Points on a hilly landscape, in no order, each with its height.
A ball rolls from a point to the lowest of its 2 nearest points, and stops where none of them is lower. Distance is the straight distance between rows; heights are no part of it.
Ragi: [ 17   6  16  -7  18 -17 -13  40  20  64  -5  47  -1 -33   3   6  20 -43
 -24 -22  -7  36  15   2 -22  36   9 -14 -15 -15   6  43  31 -41  23  40
   2 -29  28]  h=38.6
Zavot: [-50  63   0  49  12  20  -5  -2  17  -7  -4 -41  19  -8  -7  -2 -19  -7
   7  34 -26 -33  47  -5 -29  -4  33 -16   5  22  18 -25   6 -23   1 -37
   5  28  19]  h=45.6
guf: [ -2   9  19  35   0   8  32  33   9 -17 -38  -1  20  53   2   0 -72   5
  29  17  -9 -40  29 -33 -22  29  21  -4  43  13   6 -34 -24 -53   6  -1
 -15 -21   2]  h=62.8
kibi: [ 29 -56  16 -31   1  20  19 -46  29  -8  16   4  39 -33  22  26   9  45
  11 -37  40  41 -28   6 -16 -21 -51   3   8 -18   4  25   8  34 -33 -39
  -2   0 -64]  h=54.4
gafu: [ 36  -9 -13 -75   5  -1   3 -13  25  11 -20  19 -30  13  19   1   5  27
 -31  16  37  17 -17  19  26 -24   9 -34 -15  -3 -23 -20   4  21  17  -7
 -46 -21 -43]  h=52.4
kolu: [ -3  56 -16 -18  16  -9 -55  43  -7  37 -42  35 -36   9  13   5  33 -48
 -33  38 -12  -6  23  28  10  11  51   2 -30   2  -6 -29  -8 -20  69  48
  -5   2  59]  h=23.0
tonel: [-14 -13  35  30   4  27  37  -1  65  -8  -8  -1  49  17 -10  24 -82  39
   2  24  -5  -7  24 -29 -62   0 -13 -32  61  18  17 -11  17 -45 -33 -46
 -19 -21 -23]  h=59.5
ger: [ -7  45 -34 -13   2 -16 -41   2 -48 -14 -43 -13 -51  25  25 -13  80 -29
   7   1 -26 -21   0  30  26   4  61   3 -37  10 -22 -23 -41   3  41  21
  -9  14  55]  h=28.6
mikon: [-27  -1  11 -25   3  25   8 -38  67   9  47  44   8  -4 -15  28 -63  42
 -47  70   7   7 -20   2 -20 -63 -38 -14 -19  -7  -6 -15  39  34 -14 -36
 -36  -5 -13]  h=35.4
Ritu: [-43  35 -45  29  -7  10 -22   5   9 -27 -10 -24 -17  29  24  18  62  -3
 -35  12 -43  17  36  -8 -14 -22  16  -6 -67 -27  -2 -11  24 -16   8 -16
  13  44  62]  h=36.2
zot: [-40  34  -3  53 -20   1   7 -12 -19  12  35 -22   0 -27 -49 -53  -4 -35
 -10 -13  -9 -19  18  -9  30  -7  -1   6 -19  30  19  17  -9  32  19   5
  26  32  26]  h=40.1
kes: [-28  23 -10  39 -19 -30  36  50  11  45 -13  -6  10  43 -29 -13 -52  54
 -69  11 -28  21   6 -42 -23 -14   5 -33   4  20 -53  -6  36   2  31   7
  18  24  42]  h=71.1
Timiv: [ -9  25  27  21   4   2 -32  -9 -13 -34   4  -1  13 -24 -16   7 -40 -28
  37  30  22 -42   8  20   4  14  10  24  37  23  37 -21 -20  -2 -19 -20
  13 -17 -21]  h=47.7
Sado: [-28 -10  13  62  -7  19  25 -16  27 -14  26 -48  57 -20  -4   7 -18  14
  13 -15 -28 -13  32 -24 -38   7 -20  13  20 -12  13  31  14 -25 -47 -27
  19  28   0]  h=53.8
voko: [ 19 -69  11 -28  -4  -5   4  -1 -27  -4  22 -21   7  31  24   1 -22  81
 -19 -54  -5  17 -23 -16  35 -35   1   9  33  11 -76 -19  -5  48 -32   2
  43  -2  -7]  h=47.2
fito: [ 41 -38   6 -45   4 -14 -40 -29 -34 -65  -9 -22 -39  35  39  17  30  20
  13   9  43 -28 -36  35  39 -21  -8  19  25  -2 -15 -38 -38  37 -15  -4
   6  -2 -41]  h=41.1
Nemi: [-23   6  -3  15 -16   6  40  24  21  52  50  45 -11 -19 -48 -28 -55 -29
 -57  33  -7   9  -4 -15  26 -14 -28   0 -37  21  -2  17  36  -2  22  16
  -6   4   6]  h=28.2
bipo: [-27   8 -13   1 -23  20  43 -33  51  21  44  26  22   1 -26  -2 -55  47
 -52  38 -14  40  -3 -21 -19 -41 -38 -35 -25  -5 -15   3  40  37  -6 -38
 -18  22 -15]  h=29.2
vem: [ -2  32  14  15  29 -28 -88  -7 -18  19  -6   8  -6 -51  -7   5  56 -31
  -4 -35  15  -9  -2  39   5  14  20  28   7   1  33  12  -7  32  -8  20
  60  -4  45]  h=47.8
bofu: [-25   3  -8   9  -7  19  35  14  46   4   3   7  13  25   0  17 -35  10
 -17  49  -4  -6  17 -11 -19  -7 -18 -16  -5  -5  12 -10  27 -23  -3 -14
 -30   5 -14]  h=62.5
Mitub: [-25 -28 -28  24 -27  26  24 -32 -19 -47  52 -32   4  -4 -23 -26  14   8
  10 -19 -11   0 -15 -32  45 -46 -47  14 -30  -4  -5  22   8  51 -24 -17
  25  58 -16]  h=31.9
misol: [ -7  31  13  -9  13 -14 -92 -47  -9   5  13  -5 -16 -73 -28  -7  15   2
   4   8  46 -12 -24  24  38 -30  -2  17   6  19  33  -8  -5  82   5   5
  47   8   9]  h=48.6
pib: [-14  16 -10  26 -12   9  27  -5 -32 -15 -29 -50   1  18  -5 -21  -6   0
  34 -26 -23 -29   4  -8  -3  24  44  -4  25  32  -7  -8 -30  -5   4  -3
  -4   8  20]  h=20.5
dok: [-11  34   6  35  10 -14 -18  34 -30  -5 -18 -27  12  16  12  19  15 -46
  54  -7 -24 -27  45  -1 -39  51  37  23   5 -11   7  -7 -44 -66   3  19
 -19  -1  42]  h=41.7
zumo: [-27  59   0  41  12   5  -1   7   0  24 -19 -12  13 -23  -6  -7 -10 -38
  20  15 -25 -16  48  -1 -40  34  47   0   0   9  15  -5   0 -53  10   1
  -1   2  41]  h=43.6
nibu: [ 11 -10  -3  -8  15 -26 -42 -23 -24 -26  23 -12 -46   0   8   7  65 -25
  -6  -6  27 -11 -36  34  59 -25 -30  29 -31  -9   3   4  -9  42  -2  24
  33  23  -5]  h=44.2
davu: [-13 -63  14  13   5  10  -9  -8   4 -30  59  11  27  34   9  44 -39  62
 -14   0  -3  10 -39 -12   7 -39 -48  39  34  -3 -42  -6  13  37 -62  -3
  32  13  -3]  h=54.5
kov: [ 18 -24  30  24  -5   1 -15 -40 -28 -50  25 -38  34 -29  -1  10  -3   8
  69 -37  30 -25 -25   0  15   8 -37  44  43   7  46  16 -29  23 -53 -15
  36   5 -38]  h=3.4
Dasu: [ -1  -7 -24 -12 -19  11  35 -21 -27  -7   3  -9 -21 -19 -28 -59   3 -29
   4 -20  23 -20 -17   2  53   9   1 -15 -15  21   9  21 -10  38  19  -8
  -9   5 -30]  h=49.5
vef: [  0 -32 -40 -22 -17   6  12  14 -33 -12   5 -38   5  26  34  21  62  40
  10 -39 -36  32   4 -12  -1 -20  -6  -1 -47 -23 -39  14  18   8 -18  -3
  33  46   5]  h=14.9
nelu: [ 24  -9  -6 -16   8 -34 -22  58  -2  35 -23  23  -5  46  41  25  83 -22
   0 -23 -37  33   7  -8 -36  21  10  -6 -14 -33 -34   8  -4 -63  25  67
 -16  -1  35]  h=32.5
Dizi: [-22  39 -31  -5 -13  22 -34 -47  28  -1  32   5  -5 -40 -17 -16  33  15
 -47  20   1  35 -15  14  23 -47 -27  -8 -45 -21  17   6  32  66   7 -30
  29  29  -2]  h=49.1
Vubu: [-20  13 -25  10   1  -9  -1  45  -1 -14 -13  -6 -17  50  25  22  33  -7
 -26  13 -30   7  22  -6  -6  -7  10  12 -43 -31 -21 -15  15 -41  18  23
 -11  31  34]  h=32.9
faz: [ 14  10 -13 -38 -13  26   8 -62 -10  -5  -7 -23  -8 -72 -25 -55   8 -12
  26 -20  37  -2 -10   9  27  -7 -16 -25  -2  29  46  19  -8  57  13 -42
 -20  -3 -55]  h=46.3
pur: [-29 -27  13  15  11  -1  -3  -3   8  -8  72  35 -14  24 -31  21 -65  -7
 -45  48  13 -21 -43 -10  36 -32 -48  59  -4   6  -1 -28  16  18 -21  33
  -6  -7  19]  h=59.8
dugid: [ -6  20 -28  16 -13  10  20 -10 -31  24 -34 -46  -5   1  -2 -36  41  11
  20 -49 -48  13   6 -12 -24  13  44 -18 -19  11 -10  19   0   4  20   1
   4  34  35]  h=25.2
Pif: [ -1  24  -7 -40   5 -10 -26 -14  38  53 -23   3  31 -30  18  10  22  65
 -67  -4 -10  75 -13  17 -35 -31  12 -23  -9 -21 -44   2  32  52   7 -24
  40   3  13]  h=61.2
likeb: [  2  10  23  20  21 -39 -60 -26 -19   6  34  -6 -11 -45 -20   2  26 -11
  -2 -20  31  -9 -32  12  37 -21 -19  48 -11  -4  21   8  -7  55 -17  31
  74  19  23]  h=46.8
geg: [ 11  -7   5  15  -3 -42  46  64  -6  55 -11   7   3  52  -1   5 -26  45
 -62 -11 -18  24 -16 -44 -12  -7   5 -15  13  17 -61  -6  22 -15  26  47
   8  13  31]  h=69.6
mele: [  7  50  13  13  28 -10 -81 -28 -31   4 -25 -34   8 -57  14  21  67  -9
  43 -44 -11  -3   9  36 -20  26  32  33   5 -11  49   7 -22  12  -7   1
  38   9  50]  h=46.5
Zoku: [-21  46 -45 -22 -12  -3  -7 -12  35  16 -19 -17  -4  10  11  -2  22  65
 -60  14 -29  60  15  -4 -17 -30  21 -35 -44 -20 -36 -13  32  26  18 -29
  22  35  19]  h=63.1
Befol: [ 14  30   2  14  -6 -13   7  50 -27  40 -49   7   3  19  15  -2   6 -40
  67 -10 -35 -17  29 -33 -49  57  52   4  23 -12  -4 -13 -43 -92  30  51
 -54 -26  36]  h=39.9
naret: [-50  53 -21  27   8  29 -37 -36  33 -31  25  -3   5 -26 -20   8  22  -3
 -12  52 -17  -4  25  19   5 -30 -24  -3 -41 -23  50  -5  32  27  -1 -54
  13  45   8]  h=51.6
git: [-20 -10  16  44 -13  34  59 -33  28 -30  10 -31  40  -4  -1   0 -56   5
  36   4 -12 -26  37 -29 -39   8 -14 -23  42  -1  20   5  -1 -34 -42 -47
 -16   7 -35]  h=56.6
lefe: [ 38 -55  17 -31  -9   3  26  -3 -19 -35 -15   1 -15  27  15   1  -2  12
  22 -41  29 -16 -23   2  13  18 -12 -11  34  18  -4  -2 -37   6 -14 -16
 -13 -29 -46]  h=57.4
lidum: [ 12  37  19  24  19  -1 -73 -22  -4   9 -11 -23  21 -83   4  21  56 -25
  59 -35 -13  26  26  21 -49  46   8  19  13 -27  60  36  -7 -24 -28  -7
  28  -9  36]  h=45.3
fos: [ -8  52 -23  -9   7  -6 -46   3 -35  43 -39   9 -44   0  15 -19  72 -38
 -18 -22 -30  10   6  24   5  17  45 -12 -39  10   3  11 -15  -3  54  37
   6  -3  46]  h=26.3
Vore: [-30  -3  -7  23 -14  29  38 -17  10 -16  37   3   8  -3 -36 -13 -45 -18
  -3  37   4 -24   2  -9  16 -14 -23   2   3  15  14  -1  11   9 -14 -28
 -10  15 -19]  h=64.8
beno: [ 21  -2  10  20   2 -31  61  63  15  50 -35  26   6  35  -2   9 -32  36
 -27   6 -11  25 -11 -57 -39  18   4 -38  24  15 -27  12  29 -49  32  40
 -29 -16  17]  h=68.1
tizik: [ 20  20   1  -1   6 -26  28  45  -5  80 -39  17   3   9  -6  -4   1   7
  -5 -30 -18  23  -3 -26 -32  44  30 -38  22  35 -25  17  10 -42  51  51
 -21 -28  25]  h=69.3
kuni: [ 26  25 -22 -27  -4  19 -16 -55 -19 -14 -16 -13 -11 -63  -2 -33  59 -29
  35 -21  18   2  11  23   9  20   0 -11 -28   2  69  31   4  33  21 -36
  -8 -11 -42]  h=43.5
guvo: [ 26 -46 -18 -52  11  -4   5  -4  -3  14  -5 -11   5  26  56  34  80  29
  -4 -33 -20  52 -11  11 -13  -5   3  -8 -22 -39 -44  22  24   6  -9  14
  21   2 -15]  h=23.8
teve: [-23  21  22  62  10  14   8 -18   6  -3  17 -67  56 -48 -14  -5 -20  -7
  43 -38 -26 -25  39 -17 -39  35  15   7  35  14  26  27 -15 -30 -30 -27
  34  15   8]  h=51.8
Mon: [ 32 -20  30 -23  23   0  -9  28  27  28 -26  13  23 -25  21  33  -2   1
  14  -9  10  16   9  13 -53  33   6 -10  28  -4  19  20   5 -49 -19   2
 -11 -46 -14]  h=63.0
dava: [ 20 -26  28  26 -11  -6  17  17 -23 -29   9  22   8 -24 -12  -6 -31 -69
  58 -13  24 -26  11  -4  -2  46 -26  30  21 -10  36  22 -30 -66 -19  19
  -9 -33 -33]  h=26.4
tila: [ -8  36  15  59   5 -23 -14 -17 -52 -34  -8 -42   9 -12   5 -14  17 -46
  83 -23 -10 -50  36   8 -14  50  49  33  19   6  17  -9 -59 -40 -10   0
  12   0  31]  h=43.3
febun: [ 40  -1  11 -42  11  -3 -34 -20 -26   6 -20  20 -16 -48  18 -16  53 -58
  39 -16  27  -1  -8  47  10  35   3 -10 -13  -1  48  30 -13   1  16   6
 -10 -35 -40]  h=40.6
Mulem: [  6 -39   7 -12  -5  18  66  16  35  23   0  29  -5  11  -2  -3 -42  12
 -14   8  17  14 -10 -12  -6   2 -25 -18  -8   3   4  18  16  -7  -4   1
 -44 -20 -31]  h=64.7
fedeb: [-19  34  -3  37   2   3 -10 -15 -30 -68  -7 -30  -1   4  -7   5  -4 -50
  70  22   9 -64  24  11  22  16  10  25  -1 -12  30 -28 -44 -22 -12 -18
  -5   4  -3]  h=45.4
zap: [ 18 -34  30  35 -16  -3  41  14 -28 -24  -1  39  -4  22 -11 -27 -65 -60
  34 -13  14 -48  -3 -20  25  44   9  38  39  12   7  -7 -51 -38  11  45
  -2 -38 -21]  h=30.8
Lisat: [ 33 -62 -18 -58   8  -3 -20 -19 -20 -38  18 -16 -25  28  35  13  40  31
  -5  -4  36   6 -31  21  61 -41 -14  14  -8  -3 -53 -34  -8  46 -14  -7
  11  12 -29]  h=45.1
duba: [-27 -15  -4  53  -7 -30   2  21 -15 -54  31   4 -12  -1 -15  12  26 -62
  42   9   2 -23  25 -13   6  16 -45  48 -30 -50  25  20 -12 -48 -16  32
  10  25  16]  h=41.2
suga: [-10  51  31 -16  26   9 -31  10  28  30 -41  19  16 -32 -11 -12 -49   0
   2  51  13 -22  22  29 -29  16  52 -30  38  46  24 -30  -1  -2  14 -27
  -1 -37  -8]  h=71.6
mos: [ 23 -24  10   0  -8   0  70  44  21  44 -26  50  13  30 -13 -11 -64  -1
  -5   1   4   3   4 -43 -14  34  -6 -25  16  17   0  12  20 -48  13  18
 -30 -33 -16]  h=66.5
dov: [ 26 -68 -10 -18   5  12  36 -15   7 -36  27 -11  13   0  31  27  42   7
  33 -30  19  25  -7   3   8   7 -53  14 -14 -28  16  45   9  -7 -42 -19
 -14   2 -55]  h=50.5
Desa: [-20  18 -32 -23 -17  15   6 -24  11  -7 -14 -26  27   4   4   6  -7  98
 -38  24 -23  42  -1 -12 -20 -60  -3 -29 -10 -22 -53 -16  27  61  -5 -55
  17  49  -1]  h=63.3
Tifu: [ 31 -10  11 -29  15 -25 -27  49 -12  30 -17  30  -5  11  35  16  60 -54
  40 -16 -19   5  15   8 -36  45   8  14 -12 -22  -1  22 -21 -79  19  53
 -26 -19  21]  h=35.2
Zosop: [ 38 -74   5 -43   0  -3  24  -7   2   6  -1  17  21  42  41  26 -18  98
 -17 -27  19  36 -30 -11  -2 -35  -8 -23  29   6 -76 -13   3  34 -35 -12
  19 -16 -29]  h=41.5
kudig: [-12  22  12  15   2  -2   7  34  15  45  12  60  -1 -41 -26  -9 -17 -62
 -30  25  -5  10  23 -13   4  12 -14   2 -32   1  28  30  36 -32  28  18
   0 -12  15]  h=34.4
mefud: [ -1  -9  -7  -7   1   4 -22  -2  15   6  35  -5  -9 -18   4  11  19  22
 -41 -11  -8  18 -11  20  16 -34 -22   9 -30 -24 -18  10  29  46  -9  -5
  41  24  20]  h=46.1
mibo: [ 16   2 -13 -31 -15  21  67 -19  19  19 -31   7 -12  -1 -16 -35 -42  11
   4  16  25  -1  -4  -8   7   3   6 -63  -6  28   7   6   5  23   8 -41
 -64 -21 -54]  h=67.0
loref: [ 22 -39 -20 -23  -5  -4  46   6  -6  -8 -39 -10   7  49  17  -4 -16  76
  -8 -21  -8  22  -7 -24  -7 -16  12 -47  25   7 -67 -17  12  13 -14 -18
  -6  -1 -23]  h=34.2
bur: [ -3  18 -26   3  -8 -15  -4  46 -13  15 -29   1 -17  68  40  16  69 -26
   9   5 -56  18  25 -23 -42  18  27  -6 -42 -40 -16 -15   1 -64  40  47
 -54  25  43]  h=29.5
Bagab: [-13 -27 -16  42  -5   4  15  -3  -6 -40  25 -21   5  -8 -13   5  38 -34
  29 -19 -11  -2  11  -9   3   4 -41  32 -32 -40  35  41  10 -32 -30 -10
  10  34  -7]  h=44.1
riduz: [ 28 -47  45  12   6 -11 -25 -27   1 -27  55   7  17 -29  -9  20 -22  -2
  34 -17  44 -11 -43  11  19  -4 -53  32  35  -5  45  17 -13  19 -53  -2
  22 -15 -39]  h=12.8
refi: [-11  34 -18 -12  -2  -9  -6  34 -35 -29 -50 -20 -44  53  12  -6  19 -17
  -6  27 -15 -42  10   2  18   8  48   4 -16  15 -21 -47 -42  -8  47  27
 -26   9  30]  h=31.2
Sifu: [ 46 -26  25 -73  30 -17 -32   4  31  31 -12  42 -13  -6  35  21   8   0
 -27  16  49   7 -34  54  18  -4  12 -15   5  12  -7 -12   2  -2  21   7
 -13 -63 -41]  h=55.1
bip: [  9 -55 -19 -54  -3  17  -3 -57 -10 -37  54  -2 -21  16  -1  -6   2  38
 -19   2  29  25 -51   1  60 -72 -45  -2 -23 -16 -50 -17   5  84 -26 -25
  -9  25 -32]  h=49.8
Pag: [ 17  11  -2 -39  -8  25  27 -17  29  21 -15  24 -26  -3 -38 -35 -78  28
 -36  31  29   0 -12  -3  33 -22  -1 -51  10  38 -17 -22   0  36  15 -24
 -49 -41 -39]  h=68.8
sor: [ 20 -12 -31 -57  -6   1  52  -2  43  18  -5  27 -33  38  17   3  17  36
 -42  29  15  49 -18  -2   2 -39 -18 -54 -58 -19 -44   5  47  10  28 -13
 -43  -1 -41]  h=49.0
ran: [-17   5  -2  33 -15 -28  -2  20 -11  25  42  -5 -10 -18 -26 -31   9 -15
 -44 -31  -4  10 -11  -1  32 -17  -3   6 -14  12 -19  22   8  36  15  24
  51  27  38]  h=42.8
big: [ 13   4  -3 -38  10  -8  -1  11  27  64  -6  48 -18   8  10   4  41  -5
 -61  -7   3  62   0  15 -12   5   6 -36 -40 -19 -25  29  40 -11  43  30
   3 -12   5]  h=42.2
suk: [ 26  -3  14   2 -11 -23  27  56 -15  24 -54  28 -17  48  21  10   0 -38
  16   5 -19 -16   9 -35 -25  39  26   5  20   4 -19 -20 -21 -73  50  70
 -46  -8  18]  h=37.7
sefiz: [-32  15 -21  33 -20  26   4 -51 -13 -18  36 -38   4 -47 -43 -47  13 -12
  16 -19   1 -16   0 -17  32 -21 -31  -5 -24   7  41  29   4  58  -5 -25
  28  49   2]  h=36.9
gir: [ 29 -25  34   8 -13 -15  22  55 -29  26 -36  39   1  11  -9  -9 -34 -50
  10 -16   4 -22   3 -16  -2  49  34  22  42   8  -9   2 -30 -51  25  62
 -16 -47 -12]  h=34.5
dogit: [  3  55 -16 -26  -1  -7 -16  42  -6  42 -55  24 -36  38  23   3  46 -16
 -11  31 -33   6  27 -13 -15  20  50 -31 -31  -1 -14 -30   6 -37  67  50
 -50   1  43]  h=26.2
bogo: [-42  22 -44  24 -20  10   5  14  21  -5  29   8 -18  38 -11  -5  17   6
 -63  31 -44  31  15  -9  14 -38 -18  -3 -74 -20 -14  -3  41  14  21 -13
  10  49  43]  h=40.0
guvu: [-10 -25   5  -7 -18  20  20 -38   5 -17  47  14   3  -8 -25 -24 -53   8
   2  -7  26  -6 -45 -12  33 -21 -39   1  23  22  16 -10  -6  55 -30 -23
 -15   0 -27]  h=63.7
pefos: [ 19  23 -31 -22   5   6   3  -3 -33  30 -39 -16 -21  12  25  -9  63 -15
  19 -47 -43  13  -3  11 -15  31  33 -12 -22   4  -5  26 -17 -20  24  26
 -12   9  18]  h=28.4
dimi: [-34  41  -4  18 -21  20  32 -15  30  53  40  19  10 -31 -54 -34 -47   1
 -63  30 -18  26  13 -16  -5 -21 -21 -29 -23  14   6  22  44  22  20 -21
   4  18  12]  h=21.6
des: [  3  31   1  -5  13   5 -49   4  24  46 -12   4   9 -59   6   6  39 -32
  38 -24 -24  46  45   9 -79  66  24  -7   2 -39  45  31   6 -69 -20 -14
 -11 -28  37]  h=43.7
Nen: [ 17 -41  -9  -8 -31   5  71  -8 -27 -18  -8  11 -26   8 -12 -54 -28 -47
  21 -24  21 -31  -9 -16  44  28  -5   0   1  24  21  21 -21  -6  29  15
 -48 -24 -52]  h=52.2
Kot: [ 11   0  32  21 -11 -10   0  26  -2 -39 -47 -22  31  48  15  25 -47  22
  46  -7  -8 -39  26   3 -46  39  46   3  64  -5   1 -37 -35 -61 -15 -11
   2 -38   4]  h=61.4
mel: [-50   3   0  72  -2 -16  13  15 -31 -54  24  -7 -11  12 -18  -1 -11 -52
  14  31  -4 -56  14 -13  30 -14  -8  67 -15 -15   8 -18 -30 -27  -9  37
  14  33  31]  h=38.0
tibad: [ 25  22   3 -14   7  -6  24  13 -18  60 -51   3   5 -17   0 -29  -7 -14
  25 -31 -12  -2 -13   1 -23  51  43 -34  31  34   1  17 -13 -16  37  23
 -30 -36   2]  h=70.3
Sisa: [-15  41  45  53  29  -8 -33  -4   8  -4  -1 -19  50 -51  -9   9 -43 -25
  45   7   0 -41  44  12 -37  38  19  14  55  14  37  -4 -19 -46 -28 -30
  32 -27  11]  h=50.0
Gubu: [  3 -31 -24   7 -31  17  34 -24 -30 -14  14 -50  11  -2   1 -19  32  31
   4 -49 -22  19  -4 -23  17 -18 -16   6 -15  -8 -33  23  14  45 -20 -28
  41  43 -16]  h=24.5
Did: [  6 -17  26  10   6  -2  14  15  46  21 -21  -2  48 -16   2  30 -41  29
  23 -10   0  10  28  -6 -68  23  10 -14  52   5  16   7  12 -51 -32 -32
  -5 -38  -6]  h=61.6
Roba: [ 30 -26  27  -5   5  -2  -1  20 -13 -58 -26 -10  11  46  31  36 -16  17
  32 -11  12 -27  -5  14 -14  24  16  17  53  -1  12 -29 -41 -26 -26  -5
  -9 -36 -24]  h=59.9
bebi: [-30 -20   7   6  -1  11  -4 -33  -2 -11  71  23  -7  14 -54  -3 -89  17
 -23  29  14 -16 -48 -24  54 -34 -32  25  31  26 -16 -21 -13  50 -25   6
 -15 -13  17]  h=61.7
lumon: [-18 -15   7  43 -12 -11  21  30 -38 -23  11   3  -3  21 -16 -27 -29 -48
   9 -12   0 -58  -6 -13  44  12  13  44  13  16 -13 -20 -41 -18   0  32
  16   8  21]  h=34.6
Ruluk: [  5  32 -41 -38 -11  10  14   7  31  28 -24  23 -24  20  12   2  43   1
 -38  27 -13  29  15   4  -2   1  -1 -41 -55 -17  -5  11  44  -6  40  -4
 -30   3  -1]  h=45.5
lem: [ 15  -1  -3 -34   0  -1 -24 -10 -29 -64 -10 -15 -40  24  14   0  12 -20
  33  34  34 -40 -17  34  40  -7   5  13   5   6  19 -39 -38  20  -3 -16
 -29  -8 -42]  h=37.4
Fidub: [  6  -6  23 -14  34 -15 -37  -1  35  38  -7  -6  42 -37  21  34  16  53
 -32 -21   3  44  -6  24 -38  -8  15  -2  28 -15 -19   2  15  40 -18  -5
  47 -16  10]  h=59.6
bisur: [-15  -3  -8 -21   4  21 -10 -13  22 -33  -6 -17  22  10  10  24  -6  77
 -16  34  -1   6  -8   6 -13 -45   1  -8  33  -9 -22 -31   8  32 -18 -44
   6  12 -13]  h=60.5
lol: [  2  37   6 -47  13  20 -12 -11  38  26 -33  31  -8 -30 -17 -21 -58  -5
 -12  63  36 -11   1  24  10  -9  22 -36  10  50  14 -22  18  24  14 -33
 -30 -41 -33]  h=70.4
Punad: [  0 -29  42  35  16 -11  -7   8   7 -17  49   7  29 -42 -16  18 -28 -32
  44  -6  30  -5  -4   0 -10  19 -45  28  20 -20  43  36   2 -30 -55   0
  13 -15 -13]  h=20.2
von: [-13  -2   9  34 -20  13  45  26   5  -9  -2  14  -9  40 -31 -27 -96  -4
 -10  15  -2 -32  -1 -48  32   2   0  -2  34  33  -8 -31 -14 -22   6  11
 -25  -8   0]  h=64.6
nazup: [ 27 -21   5 -20 -21  26  44  -5 -15 -39 -29  10 -17  24  -1 -24 -35 -30
  26   5  23 -38  17   1  10  27   9 -16  20  24  23 -13 -33 -25  -3 -13
 -49 -41 -54]  h=54.6
zubud: [-20 -38   6   3  21   9  -8 -14  27 -31  71  22   5  20 -10  50 -38  27
 -26  50   9   1 -41   7   8 -53 -53  43  -2 -16 -11 -20  23  21 -46   4
  -1  18   4]  h=57.5
Vomaf: [ -5  -9 -18  -4 -11   5  43  10 -17 -14 -20 -29 -10  31  -5 -24 -25  32
 -12  -4 -11   9  -3 -15  15  -9  12 -22  15  25 -30 -14   3  18  10 -10
  -8  22  -8]  h=27.1
Vov: [ 36  -5  14 -28  18 -30 -61  19 -31  21  -5  14  -7 -18  30  11  70 -46
  32 -23   8   2   1  39 -14  46  24   6  -1  -4  15  25 -19 -28   9  37
   5 -26  18]  h=37.8
Beb: [ -6  36  20 -23  21 -12 -78 -26  11   6   7  -7  18 -53 -18  -5   2  43
 -35  25  33   7 -27  32  12 -34  15   8  28  13  -3 -28  -9  80   9 -23
  42  -4  14]  h=50.2
pup: [  0   4  -7  11   8  -2 -26   9  22  39   3  18  -1 -46   1   7  55 -36
 -10 -18 -20  53  38   0 -45  31  -7 -12 -29 -40  29  43  46 -52   0  17
   4 -13  29]  h=41.4
peta: [ 12 -37 -24   0  -1   4  -3 -20   2 -33  23 -22  -9 -17  31  22  87  -7
  23 -26  -2  33  10  14  -9   0 -45  20 -43 -54  30  43  27 -18 -29  -9
   7  17 -20]  h=47.3
gigak: [ 25 -15  42 -50  32 -14 -46   6   9  27 -11  27  -1 -20   0   6 -28  12
 -30 -10  53  -7 -35  41  13  -4  19   5  49  27   4 -12  -9  33   4   0
  24 -58  -7]  h=57.2
nis: [-10 -51  15  13   0  -8   2  12 -11   7  49  -3  10  31  -8  -4 -43  48
 -37 -25  -6  -5 -35 -14  29 -39 -22  30  32  10 -52 -10   4  39 -32  13
  47   4  19]  h=51.2
Nom: [  0   2 -13  -8   9  -5 -41 -37 -24 -65  24 -12 -44  -4   5  19  24 -10
  19  30  21 -43 -22  26  61 -38 -36  28 -31  -5  23 -12 -16  45 -12   4
   4  30 -27]  h=41.3
Mefi: [  1   5 -31 -29  -4  -9  -7  13 -35 -74 -34 -21 -43  72  18  -2  13 -16
  14  36  10 -43  -5  34  37  -8  32  10  -5  -1 -18 -54 -42  -9  21   3
 -35  -1 -20]  h=34.3
fogan: [  3 -18  17 -20   7   9 -25 -25  22   6 -18  -8  55 -44  20  24  -6  72
 -18 -14  21  23 -21  13 -31 -18  -2  12  46   0 -19 -16 -12  52 -20 -37
  25  -6 -17]  h=57.9
Fal: [-29   6 -20  21  -5   5  -2   3   5 -27  64  11 -27  23 -25   1  -4 -13
 -50  46 -18  -4  -2   1  41 -56 -46  25 -67 -23   4  -4  35  32   3  11
   9  49  29]  h=43.8

Where does a ball stop that starts at each point below?
mefud => vef
vem => dimi
gafu => dimi
zubud => pib
guf => bur

Call two points neighbours if one is among the 2 nearest of the other. Go from one point of each pair to the other, from neighbour to neighbour, staying as low as possible. Name the highest point that can't be avoided.
vef, kolu => mefud
dimi, pib => vem
pib, kolu => pefos
